Each row is a point on a landscape with many peaks, with its height.
From any point a climber steps to the highest of the 2 points nearest to it. It stops when none of these is higher. Distance is the straight distance between rows; heights are no part of it.
mag height 29.9: [-11  14   7  27   6 -26 -12   5  10  -9 -12  -6   4  13   6  -7   0  -1
  15 -15  -7   9  -6 -12  19  -6  21   1   0 -18   9 -12   0]
foto height 22.0: [ -5   0   5  12 -13 -10  -1  -9   1 -15   3 -12  -6  -9  18 -19  12   9
  26 -12 -17  40   1 -12   3 -13  -9  13  -3   2   6  21 -26]
leli height 6.3: [  1   2  25  12  12   4  26   1   6  15 -21  26  48  14   8  41 -18  -9
 -15 -13  30   2  10  -4  16 -23  -2   5  20  29  20  14  -9]
pogob height 39.4: [ 28 -35 -37 -11 -27   1  20 -20  22   5  22  16   2  -5  10   6  14 -21
  10   6   5  -8 -14  10 -35   3 -19  15  -5  29   9  15 -18]
nopof height 30.0: [  2 -10   7 -26 -12  19  -8 -18  -5  -7  -8   3 -32 -15   4 -10  -3  16
   7  24 -22  37  -6  10  -3  -3   3  15   0  -1 -15  24  11]
leg height 52.1: [  4   5  -6  16   9  12   4   7 -18  10  14  -2  12  -6  -1  21  31 -18
  21 -10  16  -2  13   4  11  -6  -4  -9  -4   3  17 -14 -22]
sif height 12.4: [  8 -24 -11  -8 -22   3  -8 -26   3  -8  35  -9  -9 -11  -1 -39  17   2
  15 -18 -15  -6 -15   1  -9 -22   0   1   5   1  -4  14 -25]
Pel height 47.8: [  2  -2  11 -25  23  10  -9  -2   9   6  -5  18 -15  -9 -13   1 -17   9
 -27 -24  14   3  12  25 -11  -1   3  -9   6  -8 -40 -10  24]
pitef height 14.9: [-18  14   9  13   8   6 -11 -14   4  -3 -16 -23 -10   9 -11 -12  23   9
   7  13 -22  13  -4   5  10  -9  18  -4 -25  -7   0   7   9]
nifu height 37.8: [  3  -8 -12 -24  11  22  10  19   1   6  -5  23   9   5  13  17 -23  -7
 -24  -6  27  -9  10  26 -25  14 -11  15  18  20 -25  -5  18]
Gaked height 44.4: [ -3   8 -13  -1  -6   1 -18  26  -2   4 -26  14  -5 -10   8  -1  -8  -4
 -15  -1   0  -8  12  15 -17   8  35   0   0 -24 -13 -24  23]
Dal height 50.5: [ 18 -15  -9  18 -14 -26 -10   7  25   9 -13  24  -3 -22  22   8  17 -17
  20  -2  15  21   3  -3 -22  -7  -2  17  -3  -9  12 -19 -15]
rir height 16.5: [  9  -6 -12   7   5  -9  22   4 -27   9  26   1  -4 -17  19  21   6 -19
  17  17  15   8  -1 -11   3  42 -23  -2  -2   6  43  -7 -11]
sab height 9.6: [  1  22  17  15   2   7  18  12  -5 -14 -32  16   7   4  15  32 -32  18
 -26  -5  -1  17  -5 -24  12  21 -10   8  10  20  13  18  20]
kuz height 10.4: [  3  18  12   6  16  10  15  17   8   1 -42  18  10   0   4   1 -29  20
 -26  -3   0  28  -9  -5 -17  18  -7  -1  14  26  19  13  10]
Mogos height 5.3: [ -8  20  18  23 -12  -3  -2  -5   3   1 -15   1  33  12 -27  24  10  -4
   7 -17  21 -10   6 -10  35 -22  12 -16   1  -9  16   3  -3]
las height 50.2: [-15  10   9  -3  23  23   2  -7   3  -8   0 -13 -11  19 -16 -14 -16   4
  -7   5 -11 -12 -16   0 -13 -11   7   6   3   1 -32   6  20]
kilen height 46.4: [ -8   2   7  -1  18  -1  -3   4   4  12 -10  11  40  24  -9  10 -15 -12
  -8 -21  27 -24  14   6  11 -17  16   0  19  -2 -14 -12   1]
Lif height 41.8: [-17   6  -5 -16   5 -16 -26  -3  26 -23  -9  15  20  21  -2   9 -20   7
 -15  -4   4 -37  -7  -7  25   8  29 -27  -3 -33 -10 -14  23]
selo height 21.9: [  9  12   3  -6  20  27  -7  -6 -38  -1   8  -8 -13  -3 -16  25  13  -6
   3  18   3   3   7   5  11   4 -12  -5 -14  -4  -8   6  25]
mogar height 43.6: [ 13 -27 -25  -7 -16   7  13   3   6   4  26   3  -7  -3  16  -8   7 -16
  25  18  -4   7 -13  -3 -34  -7 -13  17   8  16   2   6 -19]
Gisif height 38.5: [ 10 -12 -12  -9 -16  -9  -9  -7 -30   8  23 -18 -33 -29 -18 -12  22   1
  -1  15 -15  -2   8  15  -6  11  -4  -1  -9 -15  -1   1  -8]
Natu height 15.4: [ 14 -19 -14  10 -15 -23  10  -1  -9  19  27  -6 -10 -32  13   8  21  -5
  19  17   4  17   2   1  -8  28 -20  -6  -8  14  38  -7 -32]
rumu height 24.8: [ -1  19  11   8  -7  -2  10  10 -26 -11  -1  15   9  -2 -10  30  -2  -5
   5  13  19   6   3  -8  34  17 -15  -8  -3   0  15   0  20]
Dovub height 26.0: [ -8 -14   6  -2 -11  -5 -27 -24  25  -7   6 -12 -13   0  13 -36  23   9
  13  11 -19  19 -13   9   1 -21  15   5 -10 -11 -10   7  -9]
Zikug height 32.0: [-12  24  10  -7  10  11  17  -4  18   6 -39  20  33  15 -28   0 -34  21
 -36  -7  12 -17 -23  -1  -2   1  -5 -12  21  19  10   8   2]
foni height 27.8: [-31  24   7  14  -2 -21  -3 -19   3 -31 -15   3  12   9  -9  16 -15  16
  -2   0 -10 -13  -2 -24  25  16   8 -17   1 -13   4   3  21]
Poga height 31.0: [  9 -14 -27  -3   1  34  25  12 -26  11  21  -7  -5   1   6  21   9 -32
   8   6   3 -15  16   8 -22   0 -20  -1 -23   8   7   2   3]
bil height 51.2: [ 16 -23 -13 -15   2   1  -1 -11 -17  23  21  -8  -8 -10 -16   0  18 -14
   3 -23  13 -12  17  12   0  -9 -19  -2 -17   1 -17  -6 -15]
kufe height 43.8: [  0  -5 -14 -14   0 -10 -14   1   5  -8  -5   7  11   1  -1 -19  -3   7
  -9 -33  -3  -4  15  13 -10  -4   4  11  -1  -2 -31  -7  -5]
Pir height 39.1: [  3  -2  12  -4  15  18  -1 -18   3   4  -8  -3  12  15 -14 -16   0   5
   0  -9   1  26 -18  -2  -7 -13 -13  10  -2  27 -25  15 -10]
tiv height 34.4: [  6 -28  -1 -25  -3 -15 -32  -8  19   1  20   4 -10   1   1 -33  -6   1
   5  -1  -4  -1 -27  12  -6 -11  18   9  15  -9 -31 -12  -3]
dedek height 4.3: [ -1   7   2  -4   6  -9   5  22  27  18 -32  15  31  11   5  -4  -2  34
 -16 -25  11  30   5  13 -22   2  -9  15  34  19  -9  -7  -8]
zinek height 46.1: [ 11 -16 -13  10 -17 -10 -13   0  -3  12  -2   2  -6 -24  10  -9  32 -21
  18  -7   6  24   3   6  -7  -4   1  10 -12  -6   2 -11 -12]
bote height 17.5: [ 14 -11   1  11  10   1  15  12 -11  -2  16   0  -1 -16  19  28   5 -14
  29  18  -1  33   0 -16   2  23 -27   1  -5  10  36   0   1]
Dun height 20.4: [  5 -26  -9   3  -9   2   8  -5 -11  31  14 -32 -37 -12  -7 -11 -23   2
 -18  20  -8 -35  11 -17  -4  12  10 -16  -7  -5 -12  -7 -20]
netir height 42.4: [ 14  -5  -5 -23  12  13 -14  16  18  12   2  16 -17  -4 -10  -9 -21  17
 -24 -12   2   2   3  34 -33   1  -1   0  26   1 -41 -18  26]
lizud height 38.1: [-17   9  11 -15  31  -3 -26  -9  18  -7 -15  14  13  17 -10  -2 -23   4
 -18 -11   7 -23   1   3  16   7  24 -29   8 -14 -23 -17  22]
dem height 36.6: [-11  -3  -8   2 -14   2  11  14 -14 -15   3   1 -11   5  20 -22 -17  -5
  14   8 -15  -1   0  -8 -13  -6  15  11   7  -8   5   2   2]
Pep height 24.6: [ -8   1   6  12  -4   0 -13  -3  27  -2  -7 -19  -3  13   7 -32  28   3
  22  -6  -7  18 -13  -6   0 -19  13   6   3  -1 -20  -7 -17]
rufi height 32.1: [ -6  26  21  33   8 -14   5  10  28  12 -29  -6   4  16  -2   9  -3   0
  11 -13  -7   9 -19 -28  10 -20  14   2  -1   5  24   1  -2]
gasok height 38.0: [ -1 -12   4  -2  17  19 -22   4  -4   7  25 -19 -17   6  -3  -7  26 -14
   6   6  -6 -14 -10   0  -1 -15  21 -14  -6 -24 -12  -8  19]
Mivob height 35.0: [ -8  31  17  21  -6  -8  12  -4  26  -4 -25   3   3  14 -29   6  -9   3
   0   6 -11   1 -31 -27  15 -13   7 -17 -20   1  32   7   9]
tifun height 12.3: [-17  12   7 -17  15  -1 -18 -22  13  -6 -29   5 -15 -10  -7 -16  -8  22
 -20   0 -21  21   3   9   4  20  11 -10  -3  -4 -22  -1   9]
gab height 18.5: [ -4  20   1  19  -6  13 -14  18 -22   0  31 -20  -8 -12  -1  -6  42   8
  22  25 -18  12  -4  14   8   8  12 -25   4 -18  34  -4  -6]
Lok height 50.3: [-13   6  -8  -7   4  -2 -14  20  15  -6 -25  11  15   7   4 -12 -16  17
 -15 -15  -9  -4   7  11 -17   7  23  -4  16  -8 -25 -11  16]
dosod height 33.5: [ 17 -12 -21 -14 -16 -10   4  12  14  10   9  13  20   9   6  -7   7  -4
   7 -15  12   2   1   5 -28  -6 -16  33  20  23 -27 -12 -24]
zipe height 13.1: [-32   3   6 -20  12 -13 -25 -38  24 -16 -14 -14 -15  -1  -2 -19  -3  23
  -5   9 -28   7   6   9  -7   4  12  -4  -9  -7 -30   6  11]
lapos height 28.0: [  5 -18   8 -30 -20   2 -26 -25   2 -10  12  -1 -30 -16   6 -26   5   7
   1  20 -11  19 -10  10   5 -15  19   7   1 -21  -9  17  13]
mozi height 35.9: [ 14 -21 -22 -23 -17   0  15   2  -7   6  -3  12  -6 -20  17  22  -1 -20
 -17  -5  16  -4  18  21 -12  20 -19  21 -23  17  -3   0  -1]
Fisam height 39.0: [-23  32   7  -5   4  -4   1 -18  30   0 -40   6  11  13 -25  -4 -11  11
 -24   8 -11 -20 -33 -10   4   1  20 -19 -18   1  22   3   1]
kalu height 32.2: [  1 -13 -10  13   3 -23 -18   6   5   2   7 -26  -5  -1   6 -29  15  -8
   9 -10  -6 -25   8  -1   7   2  17  -9 -13 -29   3 -16 -28]
nimu height 36.7: [-14  16  -7  -2   2  -1 -17  -7 -11 -15  -7   6 -13   0 -20   6  -6   4
 -17  -3  -1 -36  13   8  15   7  20 -15  -9 -31 -20  -9  37]
doda height 18.8: [  1 -15 -13  17 -16 -25   9   8 -26  21   3 -26 -15 -12 -10 -11 -10   0
  -9  15  -7 -18  13 -18   4  21   9 -10  -8  -5  10 -16 -32]
suvo height 17.7: [ -2  13   6  33  -7  -8 -15  19  -3   1  18 -11  -6 -10  10  -2  37  -4
  30   9 -14  12  -3  -1  10  -1  12 -11   2 -21  30 -16  -8]
fov height 41.1: [  2  -9   7 -21  21  23  12   0  -9  12   8  22  -1  -1   0  22 -18 -16
 -18  -1  26  -5  19  22 -10  -2 -18  15   0  22 -28   3  15]
zefa height 17.3: [  0  13  -4  16 -15 -42   2   4 -29  -1  16 -21  -5  -7 -19 -13  -3  10
  -2   8  -8 -29  15  -7  21  27   7 -16  -2 -24  18 -20 -11]
vigi height 1.1: [ 15   0   2  -9  11   9  17   1   2  -9 -13  13   8  -2  31  34 -16 -12
  -1   9  14  30   7  -5  -3  28 -29  21 -11  20  12   7   9]
mipeg height 41.7: [ 14  -5 -15   3   4 -33  12  23  -2   9 -16  17  16 -12  19  13  -9  -9
  -9 -15  17 -13  10  -9 -12  10   8  14   9  -7  22 -19  -9]
midup height 3.9: [  2  21  14  15  17  19   2  -1   6  19 -41 -11  11   6 -33  11  13 -13
   3  14   8   4  -1  18   9 -24  -2  -3 -24  12  20  -2 -14]
Vune height 51.9: [  3 -17  -1  -1  12  -8  -1   8  -6  19 -13  10  24   3   2  15   5 -22
   0 -22  38 -16  25  12   5 -21   5   8  11  -5  -3 -17 -22]
nezed height 40.3: [ -2 -29   2 -28   0 -12 -18 -15  19  -5  22 -19 -30  -2  13 -47 -27   6
  -9  24 -13 -39  -7   6  -6   0   9   3   4 -29 -22   0 -12]
gire height 36.0: [ 17 -35 -36  -8  -6  14  28 -12   9   7  20   0   7  -2  17  17  19 -19
  16  -3   7   3   4   3 -18  22 -33   9 -23  17  20  16 -25]
gud height 38.6: [-12  11   8 -12  11  18  14   0   4   6 -34  13  19   9  -4  12 -28  15
 -37 -20  19   3  20  27 -11   5  -3  -7  21  25  -8  15  14]
sigir height 49.3: [ 17 -26 -16 -21 -34  -8  -3  -4   6   3   6  16 -15 -16  10 -15   2  -5
   4   6  -3   6 -11   7 -30 -12   6  16   6  11 -10   3 -10]
por height 39.9: [ -7  -9  -8  10  -6 -10  14  24 -11 -15   5   1   1  10  16 -16 -29  -6
   4   4   1 -25  -7 -26   1   1  22   3  19 -11   6  -6  -1]
zuvo height 13.4: [  3 -14  -6   0 -18   0  -2 -13 -10   1  37 -15 -11 -18  11 -27  18   7
  13 -11 -13   9  -2  -2   4 -10  -8 -13   2  -6  26   7 -44]
Pud height 45.2: [  7 -14  -1 -20   9  10  14  -2 -15   6  15   0  -9  -3 -12  15  -3 -19
 -15 -25  15 -14  30  24  -9 -12 -23  11 -16   8 -25  -3   8]
lel height 19.5: [  6  23  14  18 -15 -12   3  12 -26 -16  13 -10  -6  -8  -1   9  23  14
  23  27 -18  29  10   7  18   9 -12  -2  -1   4  22   6  11]
vipas height 20.7: [ -8  25   0   3   9  13   1 -12 -31 -21  14 -17 -11   4 -25  14  15  12
   2  25  -6  -3   5  -3  22  13  -1  -8  -4 -17  -5  13  24]
luku height 38.4: [  9  -8 -20  -6  -8  -9  16  14 -15   3  -6  14   0 -10  16  14 -11 -19
 -20  -2  21 -11  20   0 -10  19  -6  14  -3   9  11  -9   1]
dukil height 25.9: [ 16 -28   3 -34 -24  10 -18 -29  -6   3  37 -12 -39 -20  -1 -29   4   1
  -4  17 -12 -14 -16  13 -10 -34  11   3  -7 -20  -2  22   5]
tosob height 2.8: [ 14  29  17  21  -4  12  21   6 -10   5 -22  -1  16   6 -29  32   7   1
   4  24  -7  11   0 -15  24  -6 -22 -18 -16  20  37  13   6]
Mume height 1.5: [ 17 -10  -7 -10  11  15  21  -7  13   1  -7   7  21   0  25  37   6 -19
  16  10  20  23  24  17   4  18 -32  13 -26  26  14   9   6]
tozom height 41.4: [-22  10  18  -7  31   7  -5 -13   6  -2 -16   6  24  22 -22   0 -26   6
 -21 -23   8 -25  10  10   3  -1   3 -10   9  -2 -29   3  16]
kiku height 35.8: [ -4   6  -5 -15   9  18  13  21  -2   6 -27  26  21   7  18  20 -29   7
 -26  -7  30   4   7  10 -12  12   1  -1  23  16  -5   0  19]
zugi height 18.6: [ 14  16  13  19   1  -8   9  24 -22 -10  17   0  -7 -15  15  28  13   6
  33  30 -10  27  -1 -10  16  15 -21  -4   5   8  40  11   7]
gem height 3.7: [ -7  11   0 -16  11  -1  -8  10  16  15 -25   9  10  12  -6 -17 -20  31
 -19 -12   2  24 -15  10 -24  16  -8   3  40  22 -17  -9   6]
Ris height 4.4: [ -3  20  27  37   6   6   1   2  16  20 -31  -4   5   6 -14  27  23 -13
  21  -1  20  15   7   1  12 -18  -6 -11  -9   0  29 -11 -13]
tus height 13.9: [-36   5   3  -4  27  -1 -31 -31  20  -3  -6 -27 -12  15   4  -4  23   8
 -10  18 -26 -14  -6  10   9  -5  14  -7 -20  -9 -15  -2   8]
bot height 39.3: [ 12 -10 -19   4 -12  24   9   7   7   1   1   0   2   7  10   6  23 -16
  27  13  -4  17   4   5 -26 -13 -11   8 -13  21  -6   6  -6]
Temi height 20.8: [ -1   4  10  12 -11 -20   3  -6 -26 -17  10  -8  -4  -9  10   3   7   9
  13  -9  -8  28  11  -8  25  15 -22  15  -7  -2  15  15  -7]
rirod height 1.9: [  8   8   9  12  12  11  22   3  13  18 -29   9  22   4   4  47  11 -22
  20  18  20  17  17  14  10   3 -25  -1 -16  24  31   6   1]
ruf height 7.4: [  6  -1  13  11  20  -3  10   6   4   5  -9  10  11   9  13  11   0  -6
  21  -1   8  35  -3 -22  -4  -8 -14  15   2  26   9   6  -6]
Vamiz height 61.3: [  6  -6  -7  -9   6  26  10  15 -11  -5  25  -8 -25   2  -2 -12 -14  -3
  -2  12 -16 -14  -8   1 -20 -14  -5  17   7   1 -39  12  16]
pokem height 47.0: [  5  12  -2  16 -11 -14  13  13 -23   4  18  -2  27   2 -12  22  20 -16
   8 -10  18 -22  23   3  26   8  -4 -14  -2  -3  28  -8 -12]
Parut height 8.9: [  7  18  29  16  -1  -3  24   9   3   1 -26  12  14   9  -8  35 -25  10
 -16  -6  -4  14 -16 -30  12  -1 -16   1  -1  22  30  26  15]
tur height 33.3: [-10 -10  11 -11 -13  19  -2   4 -11 -11  17  -9 -17   3  23 -39 -16   0
  20  31 -10   4  -1   4 -16 -15  14  16   7 -14  -3  11   0]
kurul height 44.0: [ -1   5  -8  12 -18 -22  16  16 -22 -15  12  -2  -5  -2   1   6 -14  -8
   3   0   5 -21 -13 -29  19   6  11 -13   8 -18  31  -4  -1]
Zuzu height 43.7: [ 21 -28 -17 -28 -19 -20 -16  -4   9  -1  -4   7  -5 -14  -1 -29  -6   7
 -19 -30  -7 -19   6  14 -20   3   9   1  -3  -5 -28 -14 -12]
Teki height 23.2: [  7  -5   2  22  -8   5  -1  -1  16  -7  -2 -14   5   3  13  -6  29   1
  27 -25  -4  29  -1 -13   2 -20 -14   8   4   8   3   2 -30]
dib height 31.6: [ 15 -18  -5 -14 -14  -8 -29 -29  15  -9  10  19   3   3  -9 -29   8  13
   0 -17  -8   8 -29  10  -1 -19  11  10  22  21 -30   7   1]
lan height 32.6: [-11   0  17  -8  18  13  -3 -14 -12 -13  -8  -2 -19  -2   5 -22  -9  11
  10  27 -15  28 -10 -16  10   5   2   4   6  -5  -5  17   6]
subip height 43.9: [-29  23  -1  -4  18  15  -2 -19  10 -14 -22  -1   6  13 -18  -7 -20  12
 -18   9 -17 -17 -15 -13  -3   1  16 -14  -5   0 -11  10  19]
piru height 23.3: [  6   6  -3  -1   1  18  11  12 -37 -16   3   3 -16 -16   5  28  -4 -10
  -1  28  12   3   9   3  13  23 -18   6  -9   5   2   7  23]
Teko height 29.5: [-31  12  -1   2  19 -18 -15 -20  -5 -34   0  -1   5   4   6  -6 -17  10
   1  -6 -10 -13   9 -17  15  19   6  -3   2 -17 -16   2   5]
Dafom height 59.1: [  8  -9 -11   6   8  10   1   0  -3  23   8   0  12  -6  -8   7  24 -25
  18 -20  31 -13  19  10  -1 -16  -8  -3  -7   0 -11 -16 -15]
timuf height 50.6: [ -6  -6 -13 -17   0   5   3  12   5 -18  15  -4 -30  -5   6 -24 -23  13
 -24  -3 -15 -25   2  12 -23   0   0  18  13 -15 -42   3  15]
Neb height 33.9: [ -1   0  -7 -10   9   0  -2  -4 -25 -13   9 -12 -24 -13 -12  -2  -3  -2
 -14  -6  -9 -23  19   1  13   9   3  -1 -11 -22 -25  -5  13]
budu height 4.8: [  5  23  12  35 -10   0  -4  14   9   8  -1   2  13  12  -8  34  22  -4
  21 -16  17  -2  -4 -18  22 -26   0 -24   3 -11  33  -5  -2]
takop height 30.2: [ -3  -6  -9  13   1 -38 -19  11  16 -19  -7  -9  14  13  13 -17   3  -5
  12 -21 -13 -15  15  -1  11  -1  22   2  -3 -24  -3 -19 -16]
nebu height 49.6: [ 27 -23 -12 -20 -18 -19 -19  -3  23  -2  24   6 -26  -4 -18 -26  -8   2
 -26 -24 -20 -30  -7  19 -21 -17  -5   3   4  -1 -30 -15   5]
zesa height 42.2: [ 14 -17  -4  -9 -16  -3  -7  -8 -20  -3  17  -1 -20 -24  -5  -3  29  -7
  17   8  -5  22   5  11   6   4  -4   2 -17   0  -4   0  -4]
Dapem height 33.4: [  9 -11 -30   2   8  32  21   6  -9  10  24  -6   6  -3  20  23  22 -16
  20   5   2   0  13   4 -17  24 -27  -8 -20   8  28   7 -19]
viku height 0.6: [  7 -12  -3 -15   0   3  11   4 -12 -11  -8  21  -2 -11  34   8 -21   4
 -10   2  14  30   2 -13  -3  23 -19  23  11  26  -4   4   3]
bok height 42.5: [ -1   4   9 -21   5  16  -4  -8   6   0 -19  16   0  -2  -8  -3 -16  19
 -31 -32   4  11  16  21 -14  10 -17  -3   6  20 -35  14  13]
naper height 24.0: [ 13 -32  -3 -22 -18  18  -3  -9 -11  17  43 -24 -42 -25   2 -27   9  -5
  -1  30 -10 -11 -11   9 -28 -22   3  -7  -4 -17   8   7 -12]
pebe height 6.8: [  0   6  16   2  15   6  16   9   5  17 -15  21  33  13  16  20 -10  -8
   3  -9  31  21   3  -4   0 -12 -11  17  14  27   6  -1  -7]
baf height 35.7: [ -7  -8  17 -12   8   4  -1 -17   5 -14  -7   5   7   2  -1 -29 -12  15
  -4   2  -5  38 -18 -15  -4   7  -1  12  13  21 -21  18  -2]
non height 44.6: [ -4 -17 -13 -16   2  -8  -4   0  -5 -15   9 -11 -34 -10   7 -33 -36  11
 -17   8 -11 -39   0   7  -3   5  11   3  10 -19 -25   0  -6]
zanir height 0.2: [  6  -9  -6  -8  -2  -7  12   0 -20 -22  -3  10   5 -12  19 -15 -22   7
 -24 -19   7   6   8 -19   4  26 -12  21   7   6  -9   9 -13]
Tezuv height 5.4: [-13  19  23  22  15 -23   5  -6  18  -1 -28  19  36  16   1  13 -21  22
 -26 -39   6  -5   1 -22  11  -8   6  -2  24  -3  16   9   2]
zar height 16.7: [-11  34  16  38 -19 -16  -8   7   4  -9  16 -13  -1   5  -2   7  22  12
  24  11 -21   8 -13 -11  25  -7  12 -21  -2 -18  33  -2  15]
Kos height 47.1: [-20  -1   0  -1  17  -8 -28  -3  15 -12   9  -5   9  26  10 -15   6  -4
   3  -2 -11 -37 -12  -6  19   7  32 -21 -12 -27  -8 -19  17]
Telom height 35.3: [-10  27  20  -7  12  11  17 -10  14  -4 -39   6  25  12 -42   1 -19  -6
 -27   3   1 -24 -24  -8   2 -11   1 -13 -13   8  17   9  -5]
kivi height 8.2: [ 10   9  19  30   8  -8  13  12  -7   2  -6   4   9   7  18  37  -5  -1
   9 -17   1  19  -9 -35  16  -2 -15  12   6  17  33  22   3]
zitap height 31.5: [-15  -4  -5  -5  11 -22 -14 -24 -16 -22  20 -21 -12  -8 -10 -16  -9   9
  -7  -7 -13 -33  16  -6  21  20  -4 -12 -10 -23 -17   0  -6]
tuk height 3.3: [  3  26   8   8   7  25  16   0 -18  12 -29  -6  11   7 -16  19   5  -9
   5  16  -7  14  13  10  13  -6 -12  -7 -24  23  10  15   9]
beka height 34.9: [ -2   1  -5  10 -11 -11 -21   2 -16  10  26 -34 -12 -12  -9 -16  33  -1
   4   3 -16 -14   5  17   7   6   8 -10 -18 -30   2 -20  -9]
seg height 14.3: [  5  -9 -10   3 -20   1   0  -4  -9  22  37 -20 -21 -34  11 -18  22   5
  18  15 -13  18  -3   3  -4   8 -12  -7   0  -2  41  -4 -51]
Bimo height 57.9: [ 30 -32 -22 -15 -34 -12 -17  -6  19  11  31   8 -20 -11 -12 -18   1 -12
  -8   4 -13 -24 -25  11 -26 -23   4   9  14  11 -18  -9  -6]
Vak height 49.8: [  4  11  -9   6 -30  -8  12   9 -30  -8  21  -2  11  -6 -28  15   9   2
  -3   3  19 -34   2 -16  22  10  -7 -27  -4 -18  24  -3  -3]
pogar height 34.8: [ -1 -20   9 -12  19  19 -17 -12   9   0  36 -30 -26  15  -2 -22  17  -4
   1   1 -17  -7 -25   4 -12 -28   7  -3   1 -13 -30  -1  13]
safi height 5.8: [-13  14  26  14  -4  -5  18  -1   9   4 -21  19  43  17 -11  28 -17   3
 -20 -22  19  -4   0 -15  20 -23   7  -5  10   3  17  16   2]
Fis height 26.4: [-13  32  17  18  -7 -15   6 -15  -4 -19   1   7  15   8 -24  26  -6  17
  -5   6   4   3  -2 -20  39  12 -13 -15  -5  -6  12   9  19]
daru height 4.9: [-11  14  10  10  19 -25  -2   7  24   0 -31  13  23  13  11  -3 -17  25
 -17 -34   0  13   7 -13  -3   2   6  10  25   3  -3  -3  -3]
megob height 36.1: [-14 -12   7 -13 -13  10  -5 -14  -3  -5  29 -33 -27  -3  19 -44 -18   7
   7  22 -11 -22   3   3  -1 -11   8   1   2 -36   5   3 -11]
Tigu height 39.7: [ -6  -9  -3   7  14  15   4  10  -9   2  25  -5   8  18   3 -15  -1 -13
  23  -4   9   2 -18 -19  -2 -12   8  -5  22   8  -4 -10  -7]
Dunof height 45.8: [ 14  -9  -5  21   5 -34  -5  28  11  12  -9   6   5  -8  24   4   8 -17
  17 -10  20   0  -2 -16  -4  -4  13  15   5 -12  14 -32 -19]
rigo height 11.3: [ -6  15  12  -9  14  11   1   0   3   5 -47  11 -11  -9  -6  -7 -16  12
 -20   7  -8  28  -8   8 -11  20   5  -5  -4  15   5   3  11]
Poren height 30.8: [ -3   6  -2   7   4  -6   6  17  20  11  -1   2  35  28  -5 -10  -2   8
   8 -18  12   5  -7  -6 -10 -12  -4  28  20  17 -27 -12 -18]
lazis height 15.8: [-26  26  15  23 -14 -19 -16  -8  19  -4 -14 -16  -3  15 -10   4  24   8
   7  26 -25   2 -13  -5  22   3  24 -16  -9 -14  12  -7  17]
naf height 36.3: [ 18 -25 -40  -9 -24  -9  16  -3  25  18  -1  25  14  -3  16  11  13 -20
   8 -11  22   1   5  19 -39   5 -21  34   0  15  -6  -2 -14]
fogik height 40.1: [-12  23   3   3 -10   4  -1  15  -2  -5 -20  20  -6  -3 -10  13  -6   7
 -12   7  -6  -3  10   6   6   7  28 -13  -9 -13  -3  -7  33]
pomu height 2.3: [  5  16  12  25  -9   5  23  13   2  10 -13  10  24   8  -3  56  13 -13
  16  11  15  13   8  -6  24  -9 -19  -9 -11  20  39  14   7]
nufi height 36.2: [  9  -9 -11 -13  -9  11  12   3   2  -1 -12  17   5  -6  17  15  10 -10
   2  -3  -1  21  15  12 -27  -6 -15  21 -20  24 -14   9   7]
Gug height 44.1: [  0   8   6   5  18  35   6  -3 -10  -1   5  -5   7  26 -12 -10   0  -6
  11   6  -2   2 -17 -16  -1 -10   3  -4   2  11 -15   6   7]
pas height 22.1: [ 10 -23  -6 -12 -10  22  14  -7 -13  21  32 -26 -42 -18   2 -22 -17   3
  -7  26 -10 -21  -3  -1 -15  -6  -2  -5   2  -3   1   8 -26]
fono height 37.9: [  5 -13  -2 -24   8   0 -23  18  21   7  10   7  -7   2   1 -16  -9   2
  -2   1   3   6 -20  22 -26   2   8  16  20   4 -40 -20  14]
tis height 19.6: [ -4  21  -1   8   3   9 -14   5 -29  -8  29 -23 -10  -1 -19   6  33  14
   9  31  -9  -4  -2   5  15   8  10 -23  -4 -22  12  -5  20]
Vobet height 42.1: [-11   4 -10   6   1  11  -5   4  -2  -4  19 -17   5  17 -14  -6  16 -10
   4  -6  -4 -37 -11 -10  16  -9  24 -23 -14 -24   1 -12  18]

Call two points neighbours if one is among the 2 nearest of the other. Go from one point of each pair to the other, from neighbour to neighbour, staying as high as possible. Name the lowest point that can't be avoided.
Lok, Dafom => mag
Kos, Dafom => lizud
Dal, mogar => mozi
Dafom, Pel => kiku
Dafom, Vak => pokem
Bimo, Lok => Zuzu

Two climbers start at each pair of points below. Name the first point that both come to, or write never.
sif, dukil => lapos
doda, seg => lapos
takop, suvo => never
